Each row is a point on a landscape with many peaks, with its height.
A climber steps from a point to the highest of its 2 nearest points, and stops where none of them is higher. Distance is the straight distance between rows; heights are no part of it.
q919 (h 357): -22  -3  -1  -19  -3  -1  -11  -5  -20  5  -14  6  20  -3  0  27  -6  0  -22  11  10
q518 (h 343): -25  -9  -1  -8  2  7  2  -11  -14  -11  8  9  25  -7  27  -2  -5  9  -18  -9  3
q685 (h 557): -26  8  15  11  12  3  29  -3  8  -10  0  2  -2  -15  4  -15  -7  25  -8  6  -34
q182 (h 339): -18  -16  -9  1  18  1  -6  8  5  4  1  9  15  -1  13  7  -4  10  9  -30  -22
q572 (h 375): -30  6  10  -9  -9  -4  12  -12  -23  -12  8  7  25  1  18  2  9  6  -13  -1  2
q425 (h 199): 5  -9  -8  -5  -2  -3  -5  18  10  20  -16  1  0  -9  -15  14  -7  9  4  -9  13
q849 (h 450): 0  9  22  8  3  6  -16  5  14  -6  17  -13  -13  -12  -2  -21  25  -37  -3  -15  -8
q68 (h 280): -16  -12  -24  -9  18  6  -16  6  3  -7  -8  12  11  -13  10  6  -16  15  -1  -14  -30
q20 (h 283): -23  -12  -5  3  -1  -5  2  -6  1  -26  8  10  29  -11  22  -15  -7  22  6  -23  -5
q136 (h 153): 3  -11  -11  10  -4  0  -7  24  16  -3  -14  1  -6  -21  -7  8  -10  19  7  -17  -1
q310 (h 446): -25  11  6  -8  27  12  2  5  6  3  -8  10  -2  -6  15  11  7  5  -3  2  -30
q494 (h 389): -19  -12  -8  10  7  -8  7  0  4  -24  -12  10  6  -16  14  -11  -34  39  -1  -12  -11
q655 (h 458): 22  -5  4  5  15  -2  -6  -10  3  15  -12  -16  19  25  -5  5  5  -43  10  11  5
q191 (h 572): -7  4  7  -14  25  0  -2  -7  8  23  -4  -21  25  19  -11  14  -4  -26  5  21  -9
q891 (h 21): 35  10  -13  -11  -6  -14  4  -11  -13  13  -5  5  -22  37  -10  10  -5  -3  29  18  -5
q414 (h 346): 14  -1  -4  7  -22  -8  25  -13  -34  -16  7  14  1  18  13  -8  18  18  12  -7  13
q371 (h 75): 26  -14  -4  8  -7  10  9  -7  -12  12  -11  6  -2  7  -13  -13  2  8  -3  5  7
q741 (h 565): -31  14  22  -14  -2  4  9  4  -13  6  15  -2  -15  -21  0  -2  13  -8  -26  13  -11
q318 (h 460): -19  -12  5  10  8  3  19  -2  2  -12  -8  5  6  -14  9  -13  -21  34  -3  -3  -27
q524 (h 515): 23  3  6  2  4  -15  -11  -20  -8  -4  -11  -16  12  38  -7  4  3  -45  18  12  5
q680 (h 137): 5  -18  -1  9  5  25  12  -14  -5  6  -1  1  4  -15  -5  -14  5  12  -19  7  -8
q357 (h 485): -30  10  16  -3  -11  -9  10  2  -11  -2  14  5  3  -3  -2  5  23  -14  -12  -6  -2
q548 (h 169): 6  2  8  -5  2  -7  7  -5  -6  19  -8  -11  12  32  -3  10  23  -18  21  -6  3
q75 (h 466): 15  8  -8  -2  -10  -7  4  -19  -32  2  -3  2  -12  36  -9  4  21  -4  20  8  4
q249 (h 252): -14  -12  -12  3  -6  -13  1  10  6  -23  -6  20  23  -8  15  -14  -18  28  18  -29  3
q870 (h 600): 44  5  -12  8  18  2  -1  6  29  22  -5  -20  -20  5  -3  2  -22  -7  24  7  15
q352 (h 390): -25  1  2  1  27  12  7  -5  -8  1  -7  12  0  -17  26  1  -9  20  -9  13  -26
q657 (h 57): 49  5  6  -6  18  -5  10  -12  0  3  8  4  -19  28  -1  1  2  -31  18  6  1
q283 (h 126): 29  16  -10  5  -2  2  1  19  25  13  -14  -13  -20  5  -25  9  -1  -2  10  16  26
q568 (h 410): -35  11  13  0  -16  -6  -22  2  3  -27  32  -9  -7  -35  35  -3  2  -15  -18  -17  3
q519 (h 500): 44  0  -6  7  15  -4  4  -2  18  28  -8  -11  -8  18  -8  4  -20  -22  16  21  20
q893 (h 273): 10  -4  -6  3  -30  -13  0  4  -20  -10  -3  21  13  6  14  -3  2  14  4  -21  28
q859 (h 180): 0  -23  -8  20  11  23  6  -12  -5  -13  6  -2  -1  -25  -1  -23  0  16  -22  -2  -26
q790 (h 300): -17  -8  -4  -11  -10  -2  11  8  -14  -14  -5  16  12  -17  5  5  -20  36  -20  12  19
q56 (h 105): 8  -12  -3  -5  -2  12  11  -9  -9  14  -6  4  2  1  -9  -9  3  -2  -16  14  -3
q442 (h 538): -24  10  26  -1  -14  -8  -10  7  -6  -6  17  -6  -1  -9  3  -8  21  -20  -16  -10  -7
q188 (h 335): -21  -11  0  -6  -5  -10  4  10  -3  -25  -14  16  15  -22  7  -7  -30  31  -14  -2  8
q179 (h 482): 12  -7  1  -5  22  -3  -9  0  16  25  -14  -18  18  16  -12  10  -9  -29  9  18  11
q202 (h 479): -11  -4  3  -19  25  3  -4  2  5  27  -4  -2  13  8  0  21  -4  -9  1  6  -11
q336 (h 521): -2  6  15  15  3  10  5  7  6  -4  11  -5  -11  -11  -5  -19  26  -17  1  -14  -20
q678 (h 170): -11  5  -8  5  -26  -3  -4  25  9  -34  0  9  12  -22  0  0  -1  19  -2  -22  25
q70 (h 542): 12  8  -6  1  2  -11  -14  -23  -22  -3  2  -6  -20  49  -12  6  18  -17  32  20  -4
q3 (h 333): 29  -12  -11  9  -2  18  -21  11  18  2  -15  0  -14  -18  -17  -15  -2  -6  -9  0  13
q305 (h 73): 50  0  -3  -8  13  -9  0  -10  2  6  -4  7  -22  22  -5  11  -14  -23  17  4  17
q31 (h 392): 31  -4  -18  13  1  17  -19  16  35  5  -8  -14  -23  -18  -20  -9  -10  -3  2  8  8
q6 (h 543): -1  7  38  5  -28  -8  -22  -8  0  -9  24  -18  -8  -12  1  -16  15  -35  -17  -16  6
q886 (h 251): 1  8  1  -3  -16  6  7  21  20  10  -13  -6  -7  -7  -28  18  3  18  -4  17  15
q554 (h 409): -13  -5  0  -20  7  1  -9  0  -15  18  -8  6  17  14  -6  20  -4  -1  -7  8  -3
q14 (h 244): -7  -7  -6  4  -20  -14  0  15  -3  -9  -8  19  18  -6  5  -3  -10  31  7  -24  25
q809 (h 288): -20  -16  -3  -5  5  -5  6  11  -2  7  -9  24  30  -4  16  10  -10  20  7  -22  -6
q433 (h 228): 17  -26  -17  23  3  24  -7  -19  -6  -11  1  0  -4  -21  -4  -24  -2  8  -16  -14  -10
q222 (h 393): -23  -9  -1  -6  24  4  7  0  7  12  -7  12  11  -3  11  7  4  5  6  -9  -19
q703 (h 351): -26  -5  -3  0  -1  -1  0  -9  3  -49  40  -13  18  -20  36  -25  -3  14  -5  -16  1
q141 (h 480): 45  3  -21  16  11  3  -7  10  37  8  -10  -27  -27  -14  -14  -7  -20  -3  17  -1  5
q408 (h 89): 42  8  -11  -7  -7  -4  -5  3  6  7  -8  3  -26  17  -13  15  -4  -18  11  17  24
q946 (h 305): 13  -5  0  11  -10  -13  10  -9  -18  -2  4  19  10  15  13  -5  6  14  14  -25  11
q505 (h 383): -30  3  12  2  -7  -5  -9  -2  4  -38  44  -6  5  -29  28  -16  8  -1  -17  -17  -1
q543 (h 279): 18  -17  -22  11  -8  20  -19  -3  8  -8  -10  -1  -4  -23  -8  -12  -8  8  -15  -12  3
q345 (h 204): 8  -9  -1  -5  8  -6  6  1  -8  18  -13  7  8  17  5  10  9  -1  16  -19  5
q988 (h 194): -17  9  0  2  -13  0  -8  26  11  -17  -8  9  7  -21  -5  11  3  12  -15  -9  21
q422 (h 627): 22  9  -12  7  7  -16  -12  -24  -1  0  -1  -10  -11  48  -17  3  -3  -30  38  31  4
q59 (h 144): -9  10  7  -9  4  -13  -3  -3  -9  5  -10  -20  7  38  -17  11  23  -26  22  7  -10
q146 (h 675): -27  16  20  3  2  5  23  1  1  0  13  1  -14  -22  -1  -8  4  11  -19  15  -30
q885 (h 567): 34  6  -3  -3  12  -17  -11  -22  -9  -8  -7  -9  -10  49  -6  11  2  -41  29  18  3
q607 (h 229): -15  -9  -36  -12  14  11  -24  0  -7  -20  0  2  5  -12  16  4  -15  1  -12  -15  -44
q386 (h 490): 15  13  29  12  -16  -5  -23  2  8  -10  13  -11  -9  -9  1  -21  24  -43  2  -21  3
q706 (h 634): -13  5  9  12  11  8  14  -6  5  -5  16  6  -3  -14  5  -17  22  4  -12  -4  -21
q949 (h 104): 42  24  -6  0  0  0  -2  21  17  3  -3  -3  -34  5  -14  20  -1  -22  11  20  28
q223 (h 498): -29  11  25  -16  -10  -6  -15  7  -12  0  14  -1  -24  -25  12  -7  0  -15  -28  1  -3
q7 (h 400): 17  -5  -8  3  -22  -2  7  -20  -38  -7  13  9  -10  25  -5  -2  19  7  8  4  8
q65 (h 41): 40  13  3  -8  13  -3  23  -16  -2  10  0  -2  -27  34  1  7  4  -8  25  14  -6
q952 (h 448): -37  2  18  -4  -9  -6  -21  9  -6  -8  30  1  -12  -31  18  -13  -13  -12  -26  -14  -1
q147 (h 241): -3  -18  -6  -4  1  -4  -2  12  0  17  -15  10  15  5  0  9  -4  9  8  -15  6
q197 (h 501): -35  23  21  -15  12  9  5  5  -6  -2  7  7  -10  -13  17  8  11  -4  -14  14  -28
q334 (h 316): -21  -9  -5  -16  -14  3  -3  3  -20  -4  -3  11  15  -1  2  10  -13  14  -25  8  23
q576 (h 221): -11  6  -2  -7  -9  7  -4  21  17  3  -13  6  2  -22  -17  19  9  19  -11  5  16
q963 (h 332): 21  7  -14  -2  -14  3  -1  -8  9  27  -8  -18  -12  29  -35  4  -9  14  7  28  11
q862 (h 334): -19  -2  7  -7  12  6  18  -7  -4  14  -7  9  2  -4  3  6  -5  23  -10  14  -25
q120 (h 143): 5  2  -9  14  -24  -4  -2  26  10  -20  -15  11  -8  -21  -6  8  5  21  8  -22  14
q745 (h 432): 24  11  -12  6  4  -7  -2  -9  9  25  -4  -20  1  28  -15  1  -19  -28  6  31  21
q501 (h 654): -22  6  3  12  11  10  14  7  14  -14  6  -1  -6  -23  3  -15  5  7  -2  -8  -38
q417 (h 599): -19  5  31  3  -26  -4  -12  1  -6  -12  37  -18  6  -19  15  -3  18  -21  -17  -18  9
q339 (h 384): 21  8  -12  -4  -3  5  3  -7  20  35  -2  -20  -1  22  -25  0  -19  -8  2  32  20
q381 (h 281): -7  -1  6  -14  21  15  10  -10  11  34  -7  -3  2  2  -5  14  -10  18  -6  24  -20
q705 (h 160): 25  -8  -5  2  0  1  -8  15  20  25  -12  -11  -10  3  -18  8  -10  9  7  0  18
q503 (h 420): -24  5  4  -3  -7  -3  16  -7  -21  -1  8  2  15  17  -4  -1  17  5  -3  0  -1
q455 (h 289): 9  12  -15  -3  -25  0  1  12  11  21  -12  -14  -12  14  -33  13  -1  16  -3  25  11
q538 (h 308): 17  3  10  16  -12  0  26  -13  -25  -8  17  11  -8  8  15  -12  20  9  11  -7  1
q789 (h 314): -28  -3  5  0  5  2  5  -4  -4  -21  19  7  20  -17  30  -12  6  6  -11  -16  -8

For each start below, name the point where the climber stops.
q249 | q417
q56 | q870
q65 | q147
q703 | q741
q893 | q422
q538 | q422
q120 | q870
